Points on a hilly landscape, in no order, each with its height.
From any point a ball rolls to the lowest of the 2 points nearest to it. It stops when none of these is lower. Distance is the straight distance between rows; heights are no part of it.
dasu h=31.9: 4,-4,-24,7,-2,9,17,-5,-9,-17,12,-8,-8,4,-13,9,-8,-2,-2,4,-14,10,-13,-13,-8,-11,-8,-14,-2,-9,2,29,10,-4,-13
pov h=18.3: -8,-3,8,-18,3,-9,-1,2,7,2,-4,-2,12,-8,4,-1,24,9,-7,1,1,-1,7,4,40,14,9,-5,8,9,-15,-25,2,1,-16
dok h=39.4: -2,-10,-14,1,-27,13,-5,-10,-9,-18,21,-8,9,-8,-4,-3,-2,-5,-19,9,-11,7,-1,-4,4,0,1,-20,7,-37,-6,13,-2,-12,-13
sabu h=45.9: -4,7,0,17,10,-7,-16,-7,-7,12,-5,11,-28,-21,-20,5,-1,0,22,11,9,-4,8,6,-11,6,18,20,-20,4,26,13,2,-22,4
tef h=52.8: 11,7,-3,4,-28,-9,-32,-4,3,2,1,8,-1,-22,8,-19,-9,6,12,8,22,8,9,7,-23,-5,1,10,-19,0,29,1,0,-14,-11
tereb h=44.7: 15,0,12,-30,-10,-13,8,-16,7,-13,5,-18,17,6,-3,-18,-21,15,-7,3,3,16,7,15,15,-3,-4,-9,6,9,-5,-2,3,0,-19
non h=19.8: -18,-23,4,1,4,5,16,9,-6,-5,0,-10,4,12,-8,19,12,3,-9,14,11,13,-20,-15,2,-4,-12,-11,17,-6,-2,17,4,16,0
muv h=42.4: -1,-5,-19,17,-21,6,-9,-14,0,-18,19,15,-15,-16,-4,12,12,7,-5,-1,-15,-4,8,-1,16,1,17,-11,-2,-22,1,-6,9,-18,-14
Vaf h=50.8: 10,6,4,10,2,-8,7,1,-8,-5,6,-1,-4,-4,6,6,-2,3,-11,-5,-10,-11,-9,0,9,-3,2,-7,-3,-12,-26,-8,1,20,3
ril h=40.6: -6,7,-4,-18,10,-2,3,2,12,-16,3,-13,2,-4,-11,6,18,12,-14,-2,-4,12,13,-1,20,11,10,-15,-4,1,-4,4,7,-21,-13
soro h=32.8: 0,6,13,9,27,-6,17,-16,5,3,-15,-21,-10,35,2,15,-6,-9,-20,4,-18,-9,-13,-15,24,-15,6,1,-17,16,-23,-9,-9,20,5
vabi h=37.4: 11,24,-3,-6,-3,-19,-14,0,18,-8,-10,-5,-1,-8,-7,-6,12,16,13,-6,11,9,22,9,-8,-2,16,12,-28,16,21,-3,8,-15,-11
saram h=66.0: -8,-14,2,-1,3,-15,6,11,6,21,-5,15,1,3,-2,-3,0,3,12,-7,22,-14,-18,-3,-37,-4,-14,21,16,19,21,5,11,12,6
Pini h=23.7: 0,-8,12,2,17,11,-8,-3,-10,28,-20,-13,6,30,25,6,1,-13,-20,1,-1,-6,-14,-15,12,0,-8,1,4,-9,-17,-10,-20,27,9
Nagi h=50.2: 15,7,-8,6,-11,3,1,2,-8,-10,8,7,-11,-10,2,-4,-8,3,2,-11,-2,0,-2,4,-17,-7,12,-11,-4,-13,1,7,4,-1,0
mozu h=64.9: -1,4,-1,14,17,-25,14,8,1,1,-10,23,5,12,1,1,17,1,34,-13,4,-22,2,15,-9,11,15,21,21,15,-8,-18,-12,-7,8
mig h=26.3: 15,21,23,-24,11,-16,18,-4,21,5,0,-12,8,5,-4,-12,-4,9,-11,-14,5,6,6,10,2,-21,3,3,-19,28,-14,-11,12,1,-1
nemut h=44.4: -12,-2,1,12,4,2,-10,2,-8,15,-11,24,-21,-4,-9,4,3,-8,31,2,10,-13,9,10,-10,-2,15,16,-1,0,20,4,-6,-16,11
Gero h=47.5: -9,-22,0,-3,-4,-32,2,-22,14,-11,1,5,-4,-11,-19,4,-6,7,20,7,25,-5,-2,-5,-10,-7,-6,19,8,5,24,8,8,-9,-39
vak h=19.9: 7,-15,5,-6,-11,-8,20,-9,-12,-14,14,-16,16,3,-1,-2,-2,2,-7,6,5,7,-27,-11,2,-12,-10,-2,11,-21,-14,6,-1,17,-9
Vumub h=38.2: 19,21,-1,-6,-14,0,-18,-3,1,-18,5,-3,-1,-25,14,-22,-8,10,-18,-8,-10,7,16,9,0,7,9,-13,-11,-13,-1,-11,-1,-10,-2
Mes h=47.4: 9,-9,0,10,-41,4,-10,-10,-4,-22,17,13,-1,-19,6,-5,1,-5,2,2,1,-10,1,6,-2,-10,11,-8,10,-29,-6,-7,2,-9,-15
Toluf h=9.8: -6,-26,-7,-10,-6,2,-4,10,8,3,5,8,3,-2,3,1,-7,-9,-8,-1,22,5,-25,-15,-28,-3,-32,12,14,14,20,24,3,1,1
supa h=22.1: -15,-17,2,12,14,16,16,4,-11,-2,-8,-25,-4,20,-8,17,0,0,-9,7,-3,10,-13,-16,6,-2,-17,-11,4,-12,-11,16,-5,21,8
pufav h=24.3: -2,11,3,-10,22,7,5,6,-2,15,-19,-1,5,10,7,2,9,-7,-4,3,-9,-6,0,2,31,12,0,-4,-1,16,-22,-19,-3,6,15
fevog h=44.3: -18,-10,12,24,24,-6,12,-11,-7,16,-10,13,-28,-6,-30,3,-7,-5,38,6,7,-13,3,0,-19,-2,0,28,3,12,15,9,-10,-13,2
nimir h=32.6: 12,31,-18,6,9,9,-6,7,3,-4,-10,18,-16,-7,-2,2,5,8,4,-16,-19,0,22,5,-3,11,22,4,-25,7,10,-6,-1,-17,15
Zab h=59.6: 12,11,-14,29,2,13,-2,0,-10,5,3,21,-22,-2,8,-4,3,3,31,-20,-16,-14,20,13,-13,11,22,18,-3,4,-5,-18,-16,-11,16
fepet h=47.9: 9,14,-10,2,-2,18,-4,8,-8,0,1,-1,-10,-6,7,-1,-17,2,-11,-7,-13,11,3,2,-14,-3,-4,-13,-11,-9,2,15,6,0,11
zal h=27.0: -18,-4,-11,9,0,32,-14,9,-4,7,1,1,2,-7,3,12,7,-5,-13,12,-16,-1,14,-4,26,29,4,-11,13,-17,-14,-3,-7,-7,13
kaget h=31.4: 7,3,15,4,20,-6,15,-3,-2,15,-15,-11,-5,22,13,6,-3,-7,-8,-5,-10,-8,-15,-7,15,-9,-2,3,-3,8,-25,-13,-6,29,13
nefe h=16.8: -18,-25,11,-7,-8,4,-3,11,-3,0,7,4,12,-3,1,10,15,1,-8,13,19,6,-9,-8,-2,-1,-7,-7,25,-18,2,9,-2,2,-3
virog h=10.4: -17,2,6,-15,27,24,6,14,1,25,-19,-9,17,27,-6,-5,8,-8,-2,5,1,12,6,5,8,2,-15,-5,-9,25,-1,2,-2,-6,27
kebut h=43.4: -25,-5,-5,10,21,-3,-1,-2,-1,22,-23,19,-17,-4,-19,6,-1,-14,33,7,13,-8,6,-2,-10,-1,-4,19,-1,14,28,10,-5,-13,5
tavu h=56.7: -7,-14,10,18,-3,-27,3,-17,4,0,1,26,-14,-8,-21,7,19,7,22,-3,10,-27,1,6,-6,-5,22,19,14,-7,-1,-7,-2,-19,-20
Boz h=19.5: -21,-17,6,13,-12,2,-13,-7,6,-3,0,28,-14,-6,-14,20,19,-10,16,8,7,-20,2,-4,7,-4,12,4,20,-19,9,4,2,-12,-6
Zule h=47.1: 11,-2,-4,-17,-16,-27,-1,-6,18,-18,3,-6,9,-4,-3,-12,-16,13,13,0,20,8,-2,6,-17,-5,-4,11,2,22,22,5,8,0,-19
Veli h=21.4: 10,24,16,-17,0,3,-15,19,-4,21,-10,15,18,-6,8,-24,5,3,-8,-15,-1,-7,5,17,2,0,-1,-1,-17,12,-6,-22,-3,6,18
vopal h=25.6: 4,27,10,-13,21,20,-16,12,-1,24,-11,3,7,6,6,-16,-2,-8,-19,-4,-18,0,16,9,11,-1,-6,-7,-22,11,-13,-7,-3,-1,27
sos h=29.2: 17,13,18,-22,-2,-27,16,-5,22,-8,5,-13,15,9,-6,-15,-13,20,6,-15,15,9,0,13,-9,-12,1,13,-10,33,3,-13,15,6,-5
lefe h=57.6: -1,14,-15,13,8,12,-1,14,-5,-1,-5,22,-4,0,10,1,4,-8,32,-12,-8,-13,21,16,3,15,10,6,2,4,1,-24,-10,-6,24
zol h=26.7: -7,12,-3,10,30,10,15,-5,-2,5,-17,-10,3,14,11,9,-2,-10,6,11,-26,-10,3,-4,33,14,0,1,-3,13,-17,-28,-7,19,11
fusab h=42.3: -12,-8,-12,3,3,6,1,6,1,0,-3,6,-14,-2,-10,15,0,-1,12,2,5,6,-6,-8,-11,-6,-3,-7,-1,9,19,23,9,-8,-6
nilu h=65.4: -15,-3,2,14,19,-25,13,4,-5,16,-21,30,-3,15,-4,-5,8,1,39,-9,14,-22,3,7,-25,-1,7,30,19,7,8,-7,-12,-12,6
kasi h=66.3: -23,-18,9,-9,3,-11,4,11,3,13,-7,12,5,1,-1,8,10,-1,1,7,23,-2,-15,-8,-20,-4,-13,10,23,5,21,10,8,8,4
Gavom h=31.7: 22,25,10,-13,-11,-18,-3,4,16,-8,3,-8,15,-5,1,-23,-12,19,6,-12,12,11,12,16,-17,-10,3,5,-18,21,9,-10,7,2,-4
Lomu h=32.1: 5,-5,4,0,8,12,-6,-1,-12,1,7,-23,3,4,4,6,-2,-6,-32,8,-14,2,-5,-11,15,9,-5,-15,-3,-22,-21,4,-1,1,-2
Bure h=26.0: 21,21,20,-18,8,-8,0,3,8,17,-9,2,8,0,14,-18,5,1,-13,-14,-5,-7,3,13,12,-4,6,2,-14,15,-21,-25,7,9,5
vam h=12.9: 16,-6,11,0,1,-17,21,-15,-11,-5,5,-19,7,14,1,3,-3,0,-14,-3,2,-4,-32,-10,10,-14,-4,-3,-2,-14,-23,-6,-2,27,-7
gof h=23.2: 3,-12,16,-28,-5,2,-9,-2,6,3,-1,-26,17,4,-4,-11,0,14,-21,2,15,14,17,9,16,15,-4,-12,1,0,-3,-5,-2,-10,-19
fizan h=42.9: -24,-19,-4,5,13,-7,4,0,4,11,-14,14,-20,-2,-16,16,1,-13,17,5,14,-4,-5,-9,-14,-4,-10,7,7,19,25,20,6,-6,-10
zit h=10.8: 1,-27,13,-11,-24,5,3,-5,-11,-8,17,-9,20,-3,6,-2,1,0,-11,10,19,13,-20,-10,-5,-4,-9,-2,27,-24,-1,7,0,13,-9
Nud h=25.1: -4,-10,13,-23,-3,10,-3,6,9,8,5,-22,17,-2,0,-9,1,3,-15,3,13,15,-1,-1,-3,8,-12,-11,0,6,2,8,6,-5,-7
Zovit h=27.3: -3,-3,5,-6,7,18,1,8,-3,7,6,-23,8,5,-3,0,-9,-4,-18,2,-1,16,-12,-6,-7,2,-15,-18,-2,-3,-9,23,1,1,3
Ragi h=24.8: -20,-1,-13,1,5,17,-8,16,-3,0,-6,13,0,-3,7,13,14,-4,5,4,-5,0,15,4,19,15,4,-8,13,-7,0,-3,-8,-10,21
Sezog h=21.8: 23,14,20,-18,10,-20,16,-16,14,-5,4,-19,3,14,6,-10,-7,0,-16,-8,-4,1,-5,3,15,-19,5,-1,-15,14,-27,-15,13,7,-11
nobug h=48.9: 24,2,-9,-8,-28,-19,8,-17,5,-20,12,-6,1,-4,-5,-17,-21,4,24,-10,6,3,-5,9,-24,-5,5,15,-4,16,16,7,-1,-1,-26
veg h=12.1: -9,-19,-11,-4,-6,-7,-22,3,13,12,-5,9,-9,-14,-3,1,-7,-11,0,4,29,-6,-17,-15,-20,-3,-31,23,-1,12,26,18,0,-11,-10
Ris h=47.8: 12,-6,4,11,-14,-1,8,5,-14,-5,12,7,2,-7,12,5,-4,-1,-3,-4,4,-5,-16,-3,-7,-9,2,-4,14,-26,-20,-5,-3,21,10
lifal h=38.3: 2,-18,-12,-15,-20,1,13,-6,4,-16,17,-10,11,-3,-3,-2,-10,-9,0,6,9,10,-21,-12,-16,-2,-19,2,14,8,11,21,2,4,-22
Zupu h=8.1: -22,2,-1,-13,18,17,-1,28,-3,14,-15,7,11,16,0,0,7,-6,14,4,3,4,7,8,1,4,-14,-2,-1,16,15,3,-5,0,28
kot h=41.9: 18,6,-3,-1,-24,9,-9,-1,-13,-8,11,-1,6,-20,16,-26,-21,-12,-11,-5,-8,9,-6,1,-21,-7,-1,-13,2,-27,-4,10,-5,4,2
lapar h=46.2: 6,-6,3,-23,-15,-27,8,-10,11,-24,9,-10,16,3,-9,-2,-12,19,8,3,14,14,5,10,4,-2,-1,0,14,6,12,2,5,2,-26
lom h=56.2: 4,11,-10,17,-3,-13,3,2,0,-5,3,19,-5,-12,3,11,16,8,18,-15,-5,-19,5,10,1,12,26,3,13,5,-13,-20,-1,3,-2
fuza h=11.9: -26,-11,-12,18,7,-3,20,3,-4,-8,-8,5,8,5,0,21,17,-1,20,17,-7,-12,-7,0,33,12,4,2,22,5,-13,-27,-4,17,11
sif h=22.6: 14,13,-6,-9,6,-13,16,-22,8,-31,16,-22,4,7,-12,-3,-5,6,-24,1,-28,8,-1,-2,21,-7,2,-10,-19,-11,-16,6,10,-7,-17
tudek h=14.7: -10,-20,14,-22,-6,2,-6,10,-7,21,-8,4,15,4,10,-3,23,4,-12,6,17,1,-8,-2,19,7,1,0,19,-4,-9,-13,-2,4,6
romo h=16.4: 2,10,13,-11,3,5,-4,19,-8,21,-9,6,11,2,12,-7,4,-2,-6,-11,-1,0,-1,9,2,-1,-5,-6,-3,-1,-8,-10,-6,13,23
dako h=34.7: 4,7,-2,6,19,1,1,-7,-1,-9,10,-20,-9,16,-1,13,-8,-2,-33,7,-32,1,-4,-11,19,5,-1,-14,-16,-11,-18,5,3,1,0
lato h=43.0: 8,16,-7,4,11,22,-18,6,-3,3,5,3,-9,-7,9,-4,-13,-2,-32,-2,-30,6,20,-3,4,19,2,-16,-9,-19,-8,6,-1,-10,15
Vokud h=53.7: 8,-2,-6,-6,-30,-9,-37,6,10,1,-1,-1,16,-14,11,-24,-17,10,3,9,23,14,8,2,-20,1,-25,12,-11,12,28,1,-1,-3,-7
ziza h=55.9: -12,-15,21,22,7,-13,2,-25,-2,5,3,21,-25,-19,-37,11,4,0,24,7,9,-21,-6,2,-8,-4,14,20,6,-8,8,5,1,-19,-14
fanab h=27.5: 17,9,16,-2,17,5,-4,-1,-2,31,-15,-4,3,29,28,-3,-4,-17,-16,-5,-10,-12,-6,-5,7,-10,-6,4,-8,5,-20,-16,-8,30,16
netu h=39.9: 4,-18,-1,-25,-8,4,13,-7,10,-6,13,-27,22,7,-6,-10,-12,-6,-11,1,14,17,-22,-11,-7,3,-28,6,10,22,2,19,1,6,-9
Vele h=15.6: -1,-12,16,-22,9,12,6,3,-7,35,-18,-8,20,27,13,-8,16,4,-15,-2,17,5,-18,-9,1,-8,-14,2,7,9,-7,-5,8,15,10
Lutu h=48.4: 5,-7,-12,-4,-13,-25,6,-20,8,-24,8,-3,-9,-7,-18,1,-6,9,21,1,8,4,0,4,-6,-8,7,7,-6,9,26,10,9,-13,-36
ginin h=45.0: -2,-5,-7,5,-26,8,-21,-13,-1,-16,11,12,-16,-20,-1,3,5,6,-2,5,0,5,13,-1,3,0,19,-10,-4,-22,18,5,1,-26,-13
Dega h=19.7: 2,-14,16,-6,6,4,11,-3,-15,28,-18,-5,8,26,16,4,8,1,-13,-5,15,2,-26,-13,10,-6,-10,8,14,-6,-12,-12,-4,30,12
kegul h=32.2: -11,-15,-6,23,-16,23,-7,2,-9,-7,9,4,-3,-1,2,19,3,-3,-11,10,-7,-5,1,-12,11,1,-6,-16,19,-32,-14,6,-6,4,11
Neba h=30.4: 7,14,13,-8,30,15,2,-6,10,16,2,-26,-2,26,2,-3,-14,-16,-34,6,-13,11,3,-9,1,-8,-2,-10,-24,8,-18,14,4,-4,9
Voro h=12.0: 22,13,8,-9,7,-21,12,-26,6,-17,13,-25,2,16,3,-4,-12,-7,-22,4,-23,-4,-11,-2,19,-14,4,-3,-18,-2,-28,-5,7,7,-18
Difo h=13.0: -19,-14,16,-17,16,9,16,13,-2,26,-15,-2,16,27,-2,1,15,-1,-4,5,13,8,-21,-6,-2,0,-16,5,8,25,4,2,11,16,22
suk h=37.3: -2,2,-13,9,8,-3,-1,-10,3,-12,15,-16,1,-3,-6,12,2,5,-32,11,-30,-2,2,-13,35,17,4,-14,-8,-16,-19,-8,7,-1,-17
vugid h=46.9: -11,-20,7,-16,-12,-27,0,-8,15,-18,4,2,4,-4,-8,1,3,13,7,6,22,2,8,1,3,-5,0,7,19,-4,21,3,8,-3,-32
pigil h=21.2: -5,7,1,-5,7,6,-2,18,-10,19,-10,16,13,-1,15,-3,10,-6,7,1,0,-11,1,14,19,12,-2,-2,10,6,-10,-22,-6,9,25
Medev h=29.8: -2,11,9,21,29,-2,21,-12,3,2,-11,-20,-8,24,9,15,-6,-12,0,3,-33,-18,-5,-10,26,0,6,9,-13,17,-18,-27,-11,33,8
pib h=55.2: -25,-4,3,-11,-3,4,-22,25,5,21,-11,17,17,-8,2,-6,11,-1,5,8,26,-1,5,-1,-11,3,-11,5,2,0,29,8,-7,-9,10
Dimam h=7.3: -12,-20,0,-4,7,18,-3,22,1,17,-1,0,7,6,0,6,-1,-7,-7,-2,16,12,-18,-14,-23,3,-35,0,11,17,13,21,1,12,15
Vav h=34.8: 22,26,11,-12,-20,-10,-20,2,5,-9,-3,-2,12,-15,8,-33,-12,18,-8,-7,4,11,19,19,-8,-1,1,-6,-21,0,6,-16,-4,1,-1
Zesa h=11.8: -14,-6,2,0,16,16,13,17,-8,5,-13,-4,-5,14,2,5,3,-5,8,2,-7,7,2,-1,9,2,-15,-3,7,2,-4,5,-5,12,26
rik h=35.9: 0,-17,-12,14,-23,17,4,-6,-14,-16,21,0,-1,-3,-3,11,-1,-9,-6,12,-2,2,-12,-11,0,-15,-6,-15,12,-36,-2,18,1,-1,-5
vum h=61.9: 21,23,-5,23,5,2,6,12,-7,7,-4,14,-12,11,10,-12,-2,10,24,-30,-16,-11,15,17,-25,2,13,12,-6,11,-14,-12,-15,-3,16
vosa h=54.8: 10,26,-14,15,10,-1,5,2,2,-3,1,8,-4,-16,2,6,3,7,8,-11,-22,-11,14,11,6,18,23,0,4,6,-16,-25,4,8,6
sepek h=54.5: 0,-14,7,30,5,-14,10,-14,-12,-1,13,17,-31,5,-25,7,6,6,26,-2,-5,-17,-2,8,-14,-7,16,13,2,1,3,10,-2,-16,-12
bev h=36.7: 23,16,-1,-2,-3,8,-11,-2,-16,-7,12,-12,1,-7,16,-18,-29,-20,-27,1,-25,9,-7,1,-13,-4,-5,-14,-7,-27,-11,13,-4,5,4
rufir h=50.6: 21,6,-17,-4,-22,-10,11,-19,-3,-26,15,-3,-8,-10,-11,-12,-12,8,14,-3,-8,7,1,6,-9,-7,13,1,-15,-2,15,10,7,-14,-27
det h=40.8: 10,14,-9,-4,-7,16,-20,-2,-3,-16,8,-2,-1,-19,8,-11,-11,2,-30,-4,-20,8,18,0,1,17,6,-17,-11,-24,-2,3,3,-21,-2
Vafa h=63.4: 18,28,5,17,15,-6,12,16,-2,11,-4,11,3,9,7,-9,2,5,16,-25,-12,-20,5,17,-11,8,10,12,4,16,-26,-23,-11,10,19
katok h=14.3: -13,-4,-3,3,-2,-6,-22,5,4,26,-12,17,-8,-18,-4,0,1,-5,14,7,25,-7,-4,-5,-17,-4,-8,20,-6,9,29,10,3,-7,-5
nutes h=15.4: -17,-6,-3,-3,6,-9,6,6,0,3,-7,10,15,-6,1,14,24,1,8,13,1,-10,-7,4,35,16,14,-2,18,10,-14,-27,2,6,1
fud h=56.3: 1,11,-20,19,1,15,-5,4,-3,-6,3,20,-14,-9,5,9,2,0,12,-4,-22,-9,20,2,8,15,13,-2,1,-7,-6,-15,0,0,15
tidim h=65.7: -19,-3,2,2,15,-17,8,12,-1,21,-21,24,7,9,-6,-3,7,-3,27,-6,21,-14,-3,5,-27,-5,-3,24,14,12,24,2,3,-1,15
kez h=49.8: 3,-12,8,3,-40,3,-21,-10,3,-12,14,16,-2,-15,8,-5,-3,-5,7,7,17,-5,2,4,-12,-12,8,2,11,-21,20,4,-3,-15,-12
Gurum h=22.2: -20,-12,-9,10,-8,17,-12,5,-1,-2,-3,21,-20,-1,-6,15,12,-7,10,8,-3,-5,12,-2,8,1,9,-5,11,-13,13,9,-3,-15,9
fuze h=16.2: -19,-1,-15,26,15,4,29,7,-7,-17,-7,-6,2,7,7,11,10,-7,33,5,-13,-15,6,-2,18,15,0,11,8,6,-14,-34,-5,15,16
sis h=25.8: -5,-8,-9,18,3,20,14,6,-14,-8,4,-9,-16,10,1,14,-12,-2,2,1,-11,6,-3,-12,-7,-10,-16,-8,3,-19,-5,18,-5,17,15
tipe h=41.4: -14,-1,-11,-4,9,3,8,7,6,-9,-1,-9,-8,4,-14,14,12,7,-5,2,-4,11,2,-4,4,3,2,-17,-2,3,4,20,9,-12,-9
rovab h=43.9: 13,-7,3,1,-33,5,-2,-2,-9,-15,14,3,10,-17,11,-11,-7,-5,-10,-1,1,2,-8,-1,-3,-9,1,-10,17,-32,-12,1,-4,7,-2
zud h=57.3: -1,-4,2,10,-10,-29,-5,-3,7,-8,4,21,-4,-12,-4,4,24,8,21,-12,11,-18,7,15,-3,2,29,13,13,-2,-1,-16,1,-6,-16
nin h=45.4: 9,9,-19,14,1,18,0,-1,-9,-12,9,4,-16,-2,3,7,-16,0,-19,-4,-29,2,9,-10,4,1,3,-17,-8,-27,-5,11,6,-8,7
padu h=52.7: 9,-9,-4,20,-10,-7,6,-4,-11,-8,13,17,-22,0,-9,9,6,5,15,-6,3,-13,-3,5,-15,-12,16,-2,3,-10,-1,5,2,-4,-8
Kuzaz h=17.0: -20,-9,8,-1,-8,-5,-12,3,6,9,-7,21,-7,-9,-3,8,9,-4,13,6,22,-11,2,-3,-10,-7,6,4,14,-9,22,10,1,-9,-6
pum h=54.3: -2,-2,-10,-4,-21,9,-29,10,7,3,3,-5,8,-15,5,-13,-10,1,-4,4,18,13,-1,-6,-24,4,-19,-1,-14,11,25,13,-2,-13,-5
repef h=41.1: 6,0,4,-23,5,0,14,-8,21,-5,8,-28,12,8,-11,-7,-11,-1,-13,-3,9,19,-7,-3,-2,-6,-17,-2,-10,30,-3,12,6,-5,-10
pifut h=20.9: -3,-7,10,-17,-8,0,-15,-2,5,2,4,-12,7,-13,4,-4,12,8,-22,3,0,6,17,5,29,19,5,-12,6,-7,-14,-16,-3,-7,-17
Dob h=29.1: -4,-9,-17,11,7,19,20,2,-4,-10,4,-16,-8,11,-7,14,-15,-10,-4,3,-6,14,-19,-15,-12,-9,-26,-13,-1,7,-2,29,5,13,5
Dipe h=4.2: -16,-12,-3,2,7,22,1,22,-4,16,-5,9,-5,9,6,4,-4,-9,15,-1,8,7,-1,-4,-21,-5,-24,-1,9,8,20,17,-5,13,21
Moga h=35.7: 10,29,-10,0,0,-11,-18,-2,5,-5,-13,12,-9,-13,-6,5,19,7,13,-9,0,-1,20,11,-3,6,29,10,-23,10,17,-7,1,-23,0
riz h=42.7: 21,10,8,-29,-4,-7,12,-23,20,-3,10,-29,22,9,-8,-20,-32,0,-15,4,-1,21,3,7,3,-11,-9,0,-4,27,-8,6,1,0,-14
simak h=29.5: -11,-11,3,4,-1,20,-9,9,-10,10,3,-8,5,-3,4,8,4,-4,-21,6,-1,4,-1,-6,13,10,-4,-14,14,-20,-17,4,-8,2,10
Rof h=10.3: -4,-4,18,-18,-7,-6,-1,13,-3,12,0,7,14,-2,9,-8,12,10,-6,-4,14,2,-4,6,-1,1,-1,3,7,-2,0,-8,2,8,7
Gavu h=53.0: 12,17,-11,23,12,-9,13,0,1,-11,6,1,-12,0,-4,11,-3,6,-1,-14,-28,-12,4,2,8,5,13,-3,-6,1,-21,-11,6,13,4
vebi h=64.4: 2,10,-4,13,17,-9,23,15,-3,2,-10,9,5,14,6,3,9,-4,25,-8,-4,-17,4,13,3,14,7,13,10,18,-20,-26,-6,8,23
Gimo h=39.6: -1,9,-8,-12,-3,-7,-12,-6,16,-22,0,-11,-2,-9,-10,4,9,18,-1,0,4,17,21,3,8,7,11,-7,-14,3,19,7,6,-22,-23
Mus h=20.5: -12,8,-7,17,24,7,33,11,-4,-17,-17,-16,-13,17,3,4,5,-12,21,-4,-24,-9,3,-7,15,7,-8,12,-6,10,-16,-19,-5,17,25
kub h=35.4: 4,-16,-19,5,-24,7,11,-10,-9,-14,21,0,-2,-7,-9,3,-8,-12,6,6,-2,3,-21,-12,-17,-16,-8,-7,9,-9,10,25,3,2,-18
leg h=28.9: 6,31,-7,0,16,16,-5,14,0,6,-11,7,-7,2,5,-3,-5,1,-2,-12,-20,1,21,10,3,7,1,-4,-17,5,-1,-4,-3,-4,29
pepof h=51.4: 9,-1,-2,-6,-37,3,-19,-1,1,-10,8,3,5,-23,15,-19,-13,0,2,7,18,9,5,5,-24,-5,2,-3,-1,-12,24,3,-4,-8,-6
Ramok h=21.1: -1,-13,11,14,12,-12,16,-20,-10,-3,-6,-20,1,27,1,16,-2,-4,-23,-1,-11,-9,-35,-15,19,-15,-7,-8,-8,-6,-18,-7,-12,31,-6
fusi h=39.5: -3,1,-15,11,-7,5,-9,-7,5,-14,16,2,0,-21,-1,13,9,8,-20,4,-22,-1,13,-4,29,16,10,-17,1,-17,-12,-13,7,-7,-14
nazot h=38.5: 8,10,-14,-6,-2,-19,-19,-14,17,-14,-6,-10,-7,-10,-7,1,1,14,14,7,15,18,19,0,-2,0,5,12,-26,16,30,9,11,-21,-26
malez h=31.2: 9,-2,3,-5,-5,14,0,-6,-15,0,14,-26,12,-1,5,-11,-20,-16,-20,7,-11,14,-13,-8,-10,1,-11,-9,-3,-22,-12,23,-5,9,-4
tavan h=54.9: -12,2,-6,1,-11,15,-30,20,2,17,-6,12,0,-14,4,-3,2,-1,3,8,15,8,9,-2,-18,1,-4,-5,-13,2,30,12,-5,-13,5
Vulo h=28.2: 12,21,18,-14,21,12,-11,-1,3,22,-2,-11,7,14,10,-16,-10,-12,-30,-1,-11,3,10,2,1,-12,-5,-8,-24,10,-14,0,0,-2,8
kopi h=46.8: -2,3,-2,5,-9,-2,-25,-12,-1,-3,1,7,-22,-22,-6,5,6,3,13,7,12,2,10,3,-5,1,22,7,-16,-8,25,5,4,-25,-9

Where does a ball stop that starts at each point below?
netu: zit
bev: fuza
zal: Dipe
fizan: vopal
tavu: Voro

Call two points neighbours if one is among the 2 nearest of the other. Go from one point of each pair to the other, from neighbour to neighbour, staying as low as possible. Name the highest point that can't be avoided.
romo and vam: vak
Voro and romo: mig
Rof and zit: nefe
fuza and Voro: zol
